Each row is a point on a landscape with many valleys, with its height.
A ball rolls from a point to the lowest of its 2 nearest points, and stops where none of them is lower. Distance is the straight distance between rows; heights are no part of it.
k55: [123 126 116 119 118 192 110 137 140 104  94  75 117 133 104 176  67 159
 153 153 138 128 139 114  99 138 133 118 121 144 148 136 114]  height 67.9
k975: [115 119 145 113 119 150  91 212 110  94  74  71 107 138  99 127 125 117
 138 116 168 177 161 126 108 102 113 141 126 124 108 145 108]  height 49.7
k911: [ 44 165 159 158 136 185 105 116 112 116  92  91 177 145 133 139 148 150
 148 123 133 144 143 134 129 110 103 123  98  53 135 104 153]  height 52.9
k809: [159 213 125 155 125 137 158 105 145 116  92 146 151 172 136 136  94 130
 100 124  93 130  98 111 167 119 184  63 126 102 151  97 132]  height 60.3
k897: [133 103 121 120 122  48 186  96 183 174 174 204 124 179 152 117 152 155
 105  85 104  71 103 147 145 175 155  87 129 162 109 111 126]  height 23.0
k732: [145 192 128 133 122 104 138 169 128 116  82 159 167 150 114 133 158 130
 141  99 100 168 152 126 174 137 127 122 116 106 141 108 178]  height 35.7
k549: [121  95 111 108 127  69 163  88 184 149 164 212 144 145 157 104 173 129
 118 113  81  58  89 121 123 175 154  58 134 153 121 154 101]  height 26.4
k289: [122 114 132  90 121 114  76 151 149  94  85 105 163 153  86 114 182  84
 104  90 117 157 111 161 123 136 172 161 183 124 112 152 152]  height 39.2
k744: [117 155 184 133 125 185 128 168 110 116  90  68  71 119 122  94  77 110
 102 138 166 157 144 102  88  93  89 105  95 147 128 122 109]  height 49.2
k806: [109 176 132 171 146 155 151  36 139 141 119 110 204 137 142 153 123 131
  98 108  92 133  95 129 166  93 160  76 132  80 165  83 122]  height 57.4
k860: [104 115  87 140 150 107 166  65 157 125 134 149 179 114 181  97 126 108
 145 182  94  48  74 124  91 169 176  70 141 113 124 141 104]  height 31.3
k95: [ 60 156 146 133 135 164 102 168 105  96  75  91 142 155 131 153 135 151
 149 115 154 159 174 138 101 127  98 139  90  81 121 111 143]  height 52.4
k579: [132 123 160 114 138 118 107 185  63 111  90  78 150 130  64  79 142  48
  93 100 135 187 142 140 138 109 152 160 165 119 111 138 136]  height 45.6
k818: [194 143 124 130 128  67 130 168 126 102 154 193 110 156  85 146 135 144
 133 121 120 159 133  85 157 100 130 141 134 186 138 119 171]  height 35.8
k212: [122 129 111 155 132 164 142 178  51 122 145 122  92  51 153  93 145 135
 126 168 112  65 146 111  90 127 100 115  57 143 122 125 107]  height 62.7
k609: [137 135 173 155 105 123 142 201  96 140 124  49  66  99 108 115 163  85
 158 118 151 139 133 161 136  94  64 174 116 153 113 149  75]  height 38.2
k422: [ 92  61 137  90 146 110 119 127  94  97 151 147 113  84 138 103 145 164
 168 169 142  86 161  92  85 173 167  90 112 110  78 177  72]  height 63.7
k803: [177 166 116 158 148 105 159 186  99 130 129 161 142 101 116 126 153 132
 137 111  87 125 181 119 171 137 104 149  97 120 137 113 147]  height 31.5
k529: [ 87 133 127 138 137  73 129 102 112 152 102 145 154 135 139 136 172 123
 132 106 141 175 161 147 196 132  96 175 128  74 102 115 129]  height 57.9
k332: [128 155 176 160 113 206 119 126  74 116  99  74 138 103 132 103 106 118
 124 130 132 149 139  91  99  77  99 133 114 107 151 118 144]  height 42.7
k34: [163 153 151 125 108 173 124 114 129 105  79 100 174 134  86 100 104  90
  99 129 102 169 113 117 154  96 159 154 166 117 157 136 133]  height 51.3
k414: [143 100 176  84  97 161  65 101 190 121 127  72 107 133 122 104 120  88
 132 154 152 126 118 152 154 113 117 179 153 170 125 150 144]  height 59.4
k945: [151 128 112 138 129  95 167  92 124 139 162 193 145 125 159 109 130 148
 117 123  87  84 127 128 140 166 148 118 129 104 114 137 128]  height 68.2
k322: [ 94  85 129 134 150  88 118 114 104 149 163 130  74  93 136 102 104 151
 132 134 182  94 168 116 111 150 124 108 115 100  47 165  70]  height 65.9
k59: [ 82 152 120 131 138 123  77 160 102  91  85 112 189 129  97 135 171 119
 127  89 124 160 128 154 104 126 123 171 147  74 130 133 154]  height 29.1
k969: [149 167 124 150 118 118 161 111 145 135 161 178 161 142 150  76 102 132
 112 150  85  83 116 133 135 145 159 104 129 122 111 118 154]  height 67.3
k531: [ 98 113  90 138 157 132 149 179  34 124 132 129  88  79 162 102 159 147
 143 153 151  93 157 100  82 137 104 124  43 123  82 136  87]  height 64.1
k974: [133 119 183 122 109 193 100 134 141 102  99  61  79 120 113 101  44 124
 107 155 168 167 123  88 104  82 115 102 111 155 127 139  96]  height 52.3
k327: [113 110 161  95 112 193 106 173 148 102 114  99 106 113 129 143 149 131
 154 145 131 105 149 171 120 159  97 154 105 157 147 153 102]  height 18.3
k460: [154 162 151 108 114  48 132 174 167 143 139 156  97 219  97 145 204 130
 140  80 129 173 102 171 176 109 142 125 164 170 152 112 149]  height 46.2
k88: [138 104  88 149 144 105 140 136  76 139 167 145 134  77 149 127 104 140
 146 136 122  95 136  78 103 142 140 129  92  87 126 142 130]  height 36.5
k391: [100  66 158  90 148  94 118 133 110 129 155 124  81 108 125  84 132 140
 144 161 173  95 172 117  90 169 156  82 141 106  49 182  75]  height 64.8
k296: [149 105 107 124 140 112 127 146 128 170 231 164  82 113 116 116 121 119
 130 134 101  80 113 137 123 149 125 133 145 135 124 119 141]  height 55.5
k51: [132 157 126 152 119 153 150 110 120 138 175 154 165 100 165 100 114 135
 109 187  96  81 132 141 120 129 130 116 130 119 136 138 151]  height 66.3
k964: [145 163 119 121 133 126 128 148 110 101  78 143 191 146  89 144 152 102
 133  77  94 182 129 116 142 136 155 117 144 104 178 124 169]  height 28.4
k313: [106  74 142  93 144 132  98 165  79  99  95  74 129 141  61 124 143  50
 110  93 172 200 137 139 106 103 167 147 167 132 109 143 144]  height 50.0
k233: [128 129 120 137 133 165 117 110 136 135 182 131 118 103 145 121  78 132
 125 178 114  78  98 144  97 144 124 125 134 135 133 121 141]  height 65.3
k435: [120 122  54 148 157 107 154  65 171 143 137 148 137 116 149 166  90 132
 137 144 117 103  64 110 101 164 166 103 158 116 151 121 131]  height 63.0
k368: [141 100  99  75 147 125  86 166 152 147 132 123  57 159  90 173  69 139
 122 131 185 165 146 111  92 104 102 116 127 174 109 117 127]  height 58.0
k360: [128 145 110 165 130 190 150 100  95 130 112  84 157  99 133 160  98 159
 144 119 121 125  99 111 108  87 144 108 139  91 155  92 109]  height 55.4
k832: [119 130  98 138 148 178 123  99 181 118 105  94 110 149 123 157  67 155
 139 176 145  97 114 141  80 158 140 105 128 152 141 128 105]  height 66.9
k456: [ 94 131 141 141 148 105 120 120  67 142 117  98 138 109 107 123 100 114
 121 103 170 184 137  97 146  98 109 152 103  87 100  78 123]  height 36.8
k647: [ 94 152 138 124 109 136 115 183  94 125 107  87 123 110 140 155 140 131
 156 126 142 150 171 147 116 131  83 170 105 100 110 115 141]  height 49.8
k325: [141  73 111 109 172  76 149 116 166 158 228 168  96 126 132 116 142 145
 144 123 102  72  93 133 124 163 143 120 147 121 117 139 131]  height 56.1
k577: [186 128 145 114 109  68 128 188 126 122 148 167 127 167  76 135 176 111
 136 114 141 183 141 127 159  81 120 162 171 188 138 124 163]  height 40.2
k632: [164 143 162  91 117 139 101 134 147 116 107 102 160 169  93  96 112  86
  93 141  95 175 110 169 152 111 160 156 173 133 151 132 164]  height 54.5
k855: [102 102  98 106 152 147 123 165  98 119 169 130  73  97 139 161 131 181
 138 138 137  88 137 125  97 152 117 127  66 169 142 135  94]  height 48.7
k450: [ 94 143 123 168 136 151 159  19 127 135 109 136 193 130 163 140 130 137
  86 123 104 113 117 118 149 110 159  79 148  65 130 118 113]  height 56.2
k126: [143 153 132 123 129  39 160  87 139 147 141 191 102 168 136 111 123 163
  85  86 120 133 141 166 203 157 153 119 127 124  92 120 118]  height 71.6
k31: [167  90  98 100 119 124 114 134 176 161 173 134  85 141 106 160 145 129
 124 118 124 118 102 165 140 150 103 151 177 190 153  82 156]  height 20.0
k496: [153 170 180  91 129 124 114 122 170 105  91 109 172 192  89  94 121  94
  61 134  84 170  89 160 160 107 194 122 136 121 161 117 169]  height 56.9
k9: [122  96 120  89 126 136  79 147 138  96  83 100 155 140  91 145 140  76
 149 104 149 182 117 155 116 144 140 162 170 144 144 145 138]  height 43.1
k960: [135 110 168 107 104 193  82 109 148  91  86  49 100 141  96 110  74  89
 115 154 163 167 123  95 128  78 133 143 130 159 117 147 113]  height 55.0
k211: [ 74 155 168 177 153 174 131  86  54 141 121  91 145 108 168  87 141 138
 113 143 147 136 168  81 113  72  87 112  86  91 123 121 154]  height 50.1
k890: [185 138 119 125 117 173 148 120 132  99 107 113 160 140  77 143  85 107
 117 115  82 151 112  90 157 109 180 126 172 143 167 130 128]  height 47.1
k640: [ 85 214 157 158 126 137 116 126 155 115  95 151 199 149 179 105 167  96
  96 114  79 148 144 157 151 106 125  95 104  69 154 119 177]  height 48.6
k624: [122  77 103 118 136  79 122  77 151 184 177 152  95 135 156 144 120 147
 143 126 178 100 127 168 137 157 118 138 147 124  78 118 112]  height 53.8
k224: [108 137 124 104 114 108 109 149 133 151 126 124 139 140 123 160 143 114
 162 113 141 147 117 188 139 148  92 169 150 134 132 110 142]  height 20.1
k530: [126 106 140 105 118 202 126 134 141 113 141  89  83 100 126 150 123 153
 132 170 121  71 127 166 120 159 105 151  89 188 134 150 103]  height 24.4
k54: [126  92  89 159 136 116 141  56 107 124 109 173 168  98 143 146 127 165
 131 104 132 142 131  82 144 136 128 128 120  78 115 127 121]  height 49.0
k44: [125 162 139 139 115 175 107 132 158  94  73  97 194 117 140 122 152  94
 130 106  97 158 118 145 125 128 137 134 157  89 179 142 151]  height 11.2
k479: [143 103 120  83 132 163  94 190 165 150 106  96  49 153  90 151  81 121
 128 133 162 148 158 138 119 111  94 125 122 187 113 135 110]  height 56.0
k328: [188  86 109  87 115 107 102 148 152 165 154 148  82 163  88 155 170  99
 133 122 115 146 102 149 165 112 112 159 203 200 143 110 166]  height 26.9
k61: [109  79  86 119 148  88 128  76 173 146 161 177 108 126 152 140 128 147
 153 135 149  74  81 138 100 182 121 116 124 155 133 131 123]  height 61.6
k475: [175  96 136  83 111 137 104 158 116 144 134  95  98 145  94 100 115  54
  98 136 123 160 120 154 157  92 133 167 183 162 108 121 134]  height 38.6
k94: [102  85 105 125 138 107 106  60 130 144 147 153 116 130 147 136  94 161
 142 111 167 117 126 141 137 171 133 132 129 110  73 130 109]  height 52.7
k276: [147 128 182 130  83 159 130 137 157 167 195  87  94 119 120 109 146 115
 110 161 122  95 123 177 150 119  84 172 166 181 144 132 132]  height 62.6
k843: [111  98  86  96 149 113  92 109 159 150 139 156  96 157 124 181 106 159
 153 131 179 149 128 140 123 145 103 136 137 170 116  96 152]  height 60.1
k728: [123 120 137 147 107 137 155 200  74 149 136  85  85  88 117 151 178 122
 162 137 141 109 144 160 125 128  69 161 105 151 134 124  88]  height 43.3
k107: [156  80 127 100 103 186 111 158 132 107 134  97  71  84 110 136 100 112
 131 142 124 121 123 109 116 124 123 159 112 174 145 150  98]  height 70.8
k884: [144  96 107  88 128 151 103 125 127 107  96 108 156 136  91 161 122 113
 141 112 142 187 113 109 113 129 133 154 165 147 178 130 154]  height 45.7
k573: [134  96 154  89 101 186  90 130 158 103  94  82 113 127 100 125  84  77
 145 151 142 152 125 149 128 130 133 168 148 156 120 142 126]  height 57.5
k756: [123 134 186 122  94 147  60 133 151  79 103  62 146 101 152  78 174 130
 133 131 150 132 145 106 133  93 114 191 121 124 109 199 141]  height 27.7
k57: [ 98 141 150 135 102 158  72 160 157  87  77 111 168 120 127 128 163 115
 142 110 115 136 122 165  90 136 132 162 164  88 138 144 146]  height 21.4
k933: [ 86 144  84 157 126 138 157  55 148 125 107 141 166 117 182 132 111 117
 135 179 126  65  78 128  75 156 160  82 129 136 131 118 113]  height 32.1
k717: [145 151 143 107  92  65 153 129 183 165 145 178  75 212 134 138 148 158
 118  73 111 120  94 160 169 154 149  80 117 182 139  89 145]  height 29.8
k551: [123 186 132 148 121  94 142  79 154 120  85 168 150 187 153 139 111 127
  87  88  87 151 106 120 170 142 179  65  80 105 145 108 123]  height 61.7
k144: [128  75  78 109 145 112 110  91 172 148 160 168  88 139 140 160 103 137
 142 143 134 118  94 136  92 156 111 122 143 183 157 108 147]  height 61.0
k471: [101 103  78 134 132 120 134  84 120 130 148 156 132 113 142 166  81 171
 150 140 146 106 119 119 100 155 125 119 115 114 111 128 126]  height 51.5
k339: [118 122 143 167 154 135 158  77  90 126 146 134 174  99 156  69 122 131
 129 160 115  76 137  73  99 119 185  91 126  57  84 158 112]  height 42.9
k335: [165 127 152 133 109 165 132 116 148 145 170 121 113 108 136 103 123 117
 108 169 104  74 107 176 121 151 118 139 149 174 141 125 141]  height 64.2
k27: [100 148 146 159 131 157 143  48  83 135 130 150 187 118 174  84 122 143
 100 166 120 119 144 112 149 105 139 112 110  73  91 124 133]  height 53.9
k630: [103 166 161 186 142 173 146  71  62 130 147  83 130  95 165  87 110 141
 128 142 148 109 130  45  86  66 125  89  98  90 118 134 130]  height 48.2
k923: [178 172 112 128 129  73 131 126 141 101 133 202 107 188 117 139 115 153
 126  95 119 164 107 104 168 137 168  98 103 152 138 102 152]  height 35.3
k18: [104 101 156  94  94 165 112 201 153 141 123  72  79 139 101 150 154 130
 161 135 165 114 157 184 133 131  94 142 120 174 131 149  77]  height 7.6
k272: [206 153 131 131 132 120 154 215 100 123 135 154  99  90  92 121 159 123
 119 110  89 115 161 107 180 135 105 152 103 168 143 131 133]  height 22.7
k959: [121 171 115 135 121 157 133 113 150 113  69 133 194 138 134 164 132  93
 129  94  77 175 113 124 132 123 138 100 146  96 197 116 136]  height 20.5
k124: [142 152 100 185 143 178 158 105 125 129 140  86 166 106 144 154  92 152
 136 154 116  99  95  95  94 116 172 106 159 101 140 109 128]  height 57.1
k90: [ 87 132 134 133  95  99 164 133 143 159 136 163 161 145 177 142 181 104
 167 100 106 104 124 208 140 158  85 122 126 127 125 120 127]  height 28.6
k691: [169 172 127 108 101  80 136 134 157 118 132 183  91 210 126 143 109 148
 129  98  86 136  87 151 156 154 155  94 121 166 145  92 154]  height 32.6
k390: [165 124 140 140 130  20 148  91 135 134 135 213 105 143 128 117 147 182
 106  92 138 139 155 116 177 147 154 119 134 118  96 141 119]  height 70.9
k676: [104  77  80 136 171  89 132  70 183 150 160 160 120 132 151 134 102 114
 159 153 113  68  77 126  83 187 166 102 141 134 141 136 128]  height 62.2
k961: [130  93 124  92 111 133  98 140 163 154 143 111  84 138 118 159 150 123
 163 116 145 132 123 185 139 162  87 152 162 177 154 107 135]  height 12.5
k858: [118 114  97 128 136 157 117  87 174 137 147 112  80 125 129 121  81 127
 135 179 127  65  96 156  91 176 132 126 147 154 139 109 131]  height 66.1
k819: [120 121 206 114  84 142  85 164 152 104 117  62 111 106 113  92 160 102
 152 129 161 134 144 140 142  98 101 178 129 137  93 186 107]  height 28.5
k50: [171 108 119 111 120 185 139 141 127  99 139 122 112  59 111 129 102 115
 116 157  90  83 105 112 143 128 141 150 118 159 169 167  94]  height 72.4
k208: [ 89 150 108 160 140 168 139  46 137 129 114 119 161 135 159 144  75 135
 130 166 133 103  98 144 103 154 132  94 140 113 139 107 126]  height 30.4
k778: [ 97 153 191 135 108 185  62 146 142  79  80  63 147 124 150 112 158 151
 131 134 159 140 162 120 112 105 121 160 125  97 135 179 149]  height 34.2
k946: [124 128  75 138 156 112 147  60 156 143 124 145 179 138 136 162  94 144
 124 102 116 131  76 107 135 136 162  98 150 106 159 113 133]  height 63.8
k84: [158 151 156 128 121 100 122 196  96 129 102  94 136 120  88  89 132  76
 110 115 111 171 161 130 158 108 104 175 158 126 116 136 135]  height 38.7
k511: [125 147 148 150 107 128 137 173  87 148 144  97 125 109 129 129 149 104
 166 146 130 123 159 170 138 128  79 173 132 137 118 125 113]  height 46.6
k7: [ 86  40 137  88 177  89 121 121 134 116 188 151 103  96 156 127 178 152
 174 164 146  89 131 105 105 163 169 108 107 127  93 175 100]  height 62.9
k209: [110 134 110 130 120 142 157 214  90 115 111 101  67 117 138 136 112 149
 130 131 150 138 167 106  93 125  76 122  50 145 127 123  85]  height 49.3
k48: [109 157 191 118 125 141 105 219 134  95  62  54 104 148 112 100 132 128
 114 118 173 175 171 126  88  79 100 133 102 120 112 152  93]  height 44.8
k412: [ 79 141 117 124  87 146 141 136 128 147 123 165 167 119 171 145 182 116
 152 148 115  99 146 195 124 162  77 118 129 138 114 120 149]  height 31.6
k764: [158 116 100 109 134 113 108 123 137 119 134 173 161 146  96 171 116 134
 133 118 141 189  96 100 125 111 120 154 152 154 162 112 168]  height 48.1
k324: [139 106 115  98 128 176 110 168 129 112 127  90  65 132  99 151  67 141
 124 145 142 118 139 103  95 131 129 115  86 168 150 153  83]  height 69.3
k667: [162 107 107 156 151  65 133 167  91 146 162 150 113  81 107 130 127 140
 120 117 159 153 133  73 112  94  93 170  87 146 118 108 142]  height 41.9
k652: [102  94 153  97 136 130  73 196 100 110  84  65  98 143  75 136 151  84
 135  89 182 195 158 134 104 111 144 167 151 135  80 152 117]  height 53.2
k200: [ 97 139 103 140 111 149 158 119 120 133 112 169 173 118 171 133 136 115
 156 144  93 110 143 147 120 157 108 108 105  99 137 118 140]  height 30.8
k177: [ 57 169 150 167 140 164 128  91 126 107  98 120 200 134 155 118 162 108
 125 128  94 140 127 147 128 108 113 115 115  54 165 112 165]  height 50.9
k363: [109 144  98 153 139 182 131  91  85 119  89 107 180 129 109 162 129 145
 159  95 127 168 135  92 121 107 136 114 123  77 164  94 132]  height 53.1
k620: [165 111 144 158 123  46 160  72 110 111 127 228 114 129 152 114 182 186
  84  92 127 106 179 125 154 151 159 117 153 110 117 164 118]  height 70.1
k697: [116 103 102 140 152 111 165 109  99 129 156 160 154  79 148  99 134 136
 149 157 115  78 147  91 103 159 160  96 114  68  88 162 103]  height 40.1
k833: [121 197 137 160 136  87 158 139 121 134  99 167 154 166 148 115 163 125
 124 103  98 152 163 139 193 141 129 120  99  73 101 103 154]  height 41.0
k287: [143 117 104 140 125  78 162  68 113 129 119 210 159 121 152 100 145 165
  99  94 109  98 155 113 153 146 168 102 141  85 111 162 125]  height 69.2
k138: [108  95  81 120 147 126 116 124 118 112 161 166 106  90 142 177 138 189
 167 156 158 103 118 102  90 143 121 113  81 141 136 134 114]  height 50.3
k777: [ 87 101  96 118 162 106 148 171  82 125 156 149  78 116 153 119 153 178
 135 143 169  87 170  89  84 132 116  92  29 132  74 149  64]  height 65.1
k495: [126  62 113 116 132  77 145  89 130 175 223 161  86 128 140 107 152 148
 148 138 141  78 121 152 126 163 140 123 156 115  80 149 105]  height 54.8
k590: [156 129 166 135 103 121 124 195  94 131  97  57  98 108  99 103 130  63
 127 120 141 158 147 138 129  97  84 192 138 124 113 129 115]  height 30.7
k232: [ 89 114  94 143 144 149 141  45 102 122 106 130 178 125 127 164 123 175
 147  84 144 144 129  91 134 121 125 109 123  79 143 107 124]  height 51.0
k608: [109 135 127 110 128  92  88 182 119 113  95 126 173 134  90 122 181  97
 111  92 119 166 121 176 120 118 152 171 178  90 129 131 145]  height 34.6
k998: [144 110 113 155 147  62 149  65 112 120 142 185 149 109 128 139 131 172
 113 100 134 163 151  70 149 113 127 146 117 100 119 139 131]  height 46.9
k407: [ 95  43 106 113 155  86 124  84 155 129 173 186 115 107 152 139 165 154
 172 145 147  75 103 124  88 180 153 117 120 137 111 163 109]  height 62.3
k331: [175 138  89 153 146  93 155 185  69 138 129 149 137  89 123 125 138 128
 139 105 113 137 161  74 122 111  87 166  86 127 134 121 146]  height 37.5
k25: [115 152 110 138 145 144 122  58 144 147 119 122 143 138 141 139  74 104
 127 146 132 140  93 159 116 154 135 141 139 125 142  97 145]  height 28.0
k286: [171 163  91 144 138 125 148 125 130 117 131 139 147 163  83 137  76 133
  87 108  81 154  90  76 159 125 187 105 171 124 159 113 143]  height 42.8
k216: [129 127 102 151 139 123 128 117  85 149 149 111 134 104 115 122  95 131
 132 114 141 148 139  83 113 131 115 142 110  86 115 105 128]  height 31.1
k85: [100 124 160 179 148 170 152  67  74 129 140  82 149  96 156  84 122 155
 141 144 135  89 137  61  85  85 179  72 110  50  86 141  88]  height 45.5
k188: [106  95 101 113 156 123  90 127 124 157 149 136  86 154 108 166  63 172
 137 130 182 143 147 120 121 126 117 114 108 149  99 113 125]  height 59.2
k931: [202  84 118  69 126 114 106 133 135 151 128 123  98 160  78 122 124  73
 109 129 125 158 116 142 155 114 143 147 192 183 118 125 167]  height 33.4
k437: [125 161 181 148 118 217 128 137  98 110  84  60 113 124 145 126  85 152
 116 135 159 151 156  82  91  79 104 112  90 136 154 141 119]  height 46.1
k283: [174 179 169 139 107 178 143 112 155 100 110 120 168 106 151 113 129 115
 109 165  76  98 146 112 156 109 134 130 143 130 177 161 155]  height 75.4
k154: [103 213 159 161 122 104 142 157 125 130 111 144 178 150 159  95 174 104
 114 117  92 146 162 169 176 121 115 143 123  73 110 109 177]  height 44.9
k535: [ 96 120 117 123 117  82 145 106 156 173 133 160 148 156 148 145 156 107
 157  96 126 141 102 195 162 167  84 146 151 143 144 104 132]  height 25.1
k443: [182 152 108 101 130 105 140 132 131  96 116 171 140 190  92 123 109 126
 103 110  98 169 106 101 168 125 170 108 157 159 153 112 167]  height 38.8
k645: [157 130 116 124 115  80 183 126 182 188 182 170  93 205 131 120 153 169
 112  93 105 100  88 170 170 165 138  99 145 155 117  75 132]  height 26.6
k816: [111 147 141  99 141 147 153 210 115 135  98  93  88 152 121 143  95 152
 118 122 156 162 184 134  90 116  81 113  63 124 114 124  88]  height 51.6
k804: [159  97 106 109 134 104 121 167 115 156 197 137  72  91 107 128 107 114
 124 138 128 119 106 113 124 126 123 164 132 156 140 125 130]  height 53.3
k128: [126 111  94 111 141 114 120 107 160 123 106 171 152 139 141 181 116 126
 146 108 132 166  91 124 111 148  95 144 135 156 176 112 157]  height 49.6
k400: [125 128 147  85 126 147 131 193 150 136 104  80  88 150 106 149  74 135
 107 141 159 150 179 147 103 103  87 130 110 155 117 131 101]  height 53.7
k466: [122 138  93 161 152 181 138 152  81 114 147 101 134  72 158 143 118 145
 137 175 123  76 128  80  66 130 149  82  96  95 127 142  99]  height 59.7
k658: [124 133 103 136 135  91 176  97 180 128 139 187 174 141 170  96 151 110
 138 147  66  54  79 124 112 166 185  48 135 132 119 142  89]  height 29.2
k231: [127 100 195 109  98 172  96 109 192 144 153  61  84 132 125 117 128 124
 129 167 153  97 123 170 140 135  96 167 170 197 137 131 129]  height 60.9
k452: [124 141  93 174 135 197 153 124 132 114 131  82 165  74 173 153 121 154
 152 177 120  70  95 114  74 126 171  82 138 110 136 127 113]  height 58.3
k288: [204 127 119 130 134  87 134 190 108 121 179 169  98 111  85 131 141 142
 116 116 112 122 135  80 152 115 117 139 123 189 154 125 143]  height 31.2
k26: [183 153 124 149  98 194 145 130 151 101 116 113 150  73 139 115 115 122
 112 175  82  80 111 116 141 119 162 131 133 138 176 160 120]  height 74.1
k20: [176  97  97 116 141  98 112 178 101 156 165 124  56 101  92 103  88  94
 103 121 115 150 114  91 113  94 118 143 160 146 133 122 140]  height 50.2
k344: [126 100 190  90  86 168 106 182 172 111 128  63  71 127  98 109 137 109
 145 144 161 123 141 165 151 117  91 158 110 163 103 162  73]  height 19.0
k934: [136 147 189 142 111 161 114 161  93 127 107  80 128  93 125  97 103  84
 123 141 142 155 150 127 126  97  89 167 117 124 131 123 140]  height 37.9
k927: [ 81 128 140 147 130 127 128   8 118 119 114 141 182 119 178  94 122 143
  83 154 132  96 117 136 134 134 163 103 133  94 111 138 115]  height 55.1
k236: [113 134 121 109 117 136 119 114 136 143 122 129 141 139 147 142  89 110
 141 141 130 141 121 167 130 149  99 153 137 134 131 114 149]  height 24.7
k789: [151 155 156  87  97  77 118 178 175 116 110 139 125 211 110 121 170 100
 127  69 105 153 100 193 164 145 160 135 175 164 139 120 146]  height 48.8
k291: [ 96 148 137 135 143 115 131 116 108 125 116 125 194 140 110 136 152 102
 116 102 123 186 136 145 183 123 125 151 124  64 122  81 150]  height 55.6
k559: [148  63  99 113 130  47 125  65 187 177 181 200  96 140 155 145 157 155
 129 107 162 104  97 151 147 143 121 136 166 143 108 120 143]  height 73.1
k508: [189 144 156 109 108  59 141 183 164 133 155 168 104 184  87 160 217 131
 150  97 137 166 123 139 168 100 115 142 168 206 140 121 159]  height 43.6
k674: [138 151  94 144 137  88 148  58 152 123 100 187 173 160 152 154 106 143
  89  86 108 151 108  96 173 129 160  91 121 110 159 116 128]  height 62.8
k689: [102 171 210 123 110 154  74 192 149  89  81  43 116 130 137 108 145 147
 113 133 169 141 170 139 106  88 102 154 106 123 114 184 127]  height 39.5
k229: [122 116 124 113 115 147 135 203  90 141 151 123  63 102 133 159 138 154
 138 138 158 104 150 146 112 135  85 146  78 176 126 137  82]  height 46.5
k741: [ 78 169 157 140 155 146 110 100 118 105 114 119 213 134 114 126 176 118
 105 104 104 163 126 142 165 101 126 119 110  40 157  89 170]  height 53.0
k417: [142 109 112 126 135  42 142  63 173 184 171 185  85 167 145 123 145 153
  98  99 140 125 121 160 175 133 146 129 156 133 104 115 115]  height 72.5
k670: [ 80 175 153 157 116 156 135  85  72 133 117 118 175 105 172  88 166 135
 117 168 146 127 172 108 145  92  96 129 109  89 100 118 166]  height 51.9
k181: [ 91  97 107 129 142  89 144 151  90 143 149 134  71 107 144 133 116 169
 152 133 188 112 165 122 112 146  99 127  82 127  74 145  81]  height 66.0
k139: [193  94 134 107 115 115 120 171 103 159 135 125  70 119  69  93  90  56
  96 118 124 165 119 105 135  86 115 143 168 179 104 127 123]  height 45.0
k591: [141 195 102 165 137 152 174  89 157 120 111 125 187 149 146 156  94 124
  96 121  88 127  85 114 146 115 170  86 165 109 178  92 125]  height 58.9
k943: [110 160  90 156 109 154 160 101 157 133  81 156 193 120 167 161 123 109
 139 118  80 125 109 132 111 126 134  95 110 103 169 120 136]  height 26.5
k600: [159 104 123 164 147  70 140 113 114 133 159 171 145  91 128 138 136 157
 122 121 148 148 143  55 121  92 119 168  96 123 112 114 136]  height 44.6
k280: [142 155 107 150 122 201 134 154  73 108 144 122 132  61 157 107 133 144
 123 189 103  75 144 111  91 105 118 113  83 119 139 144 123]  height 61.2

For each start below, name the point where the ball stops.
k276 => k590
k632 => k897
k551 => k216
k144 => k728
k325 => k728
k296 => k961
k212 => k272
k496 => k897
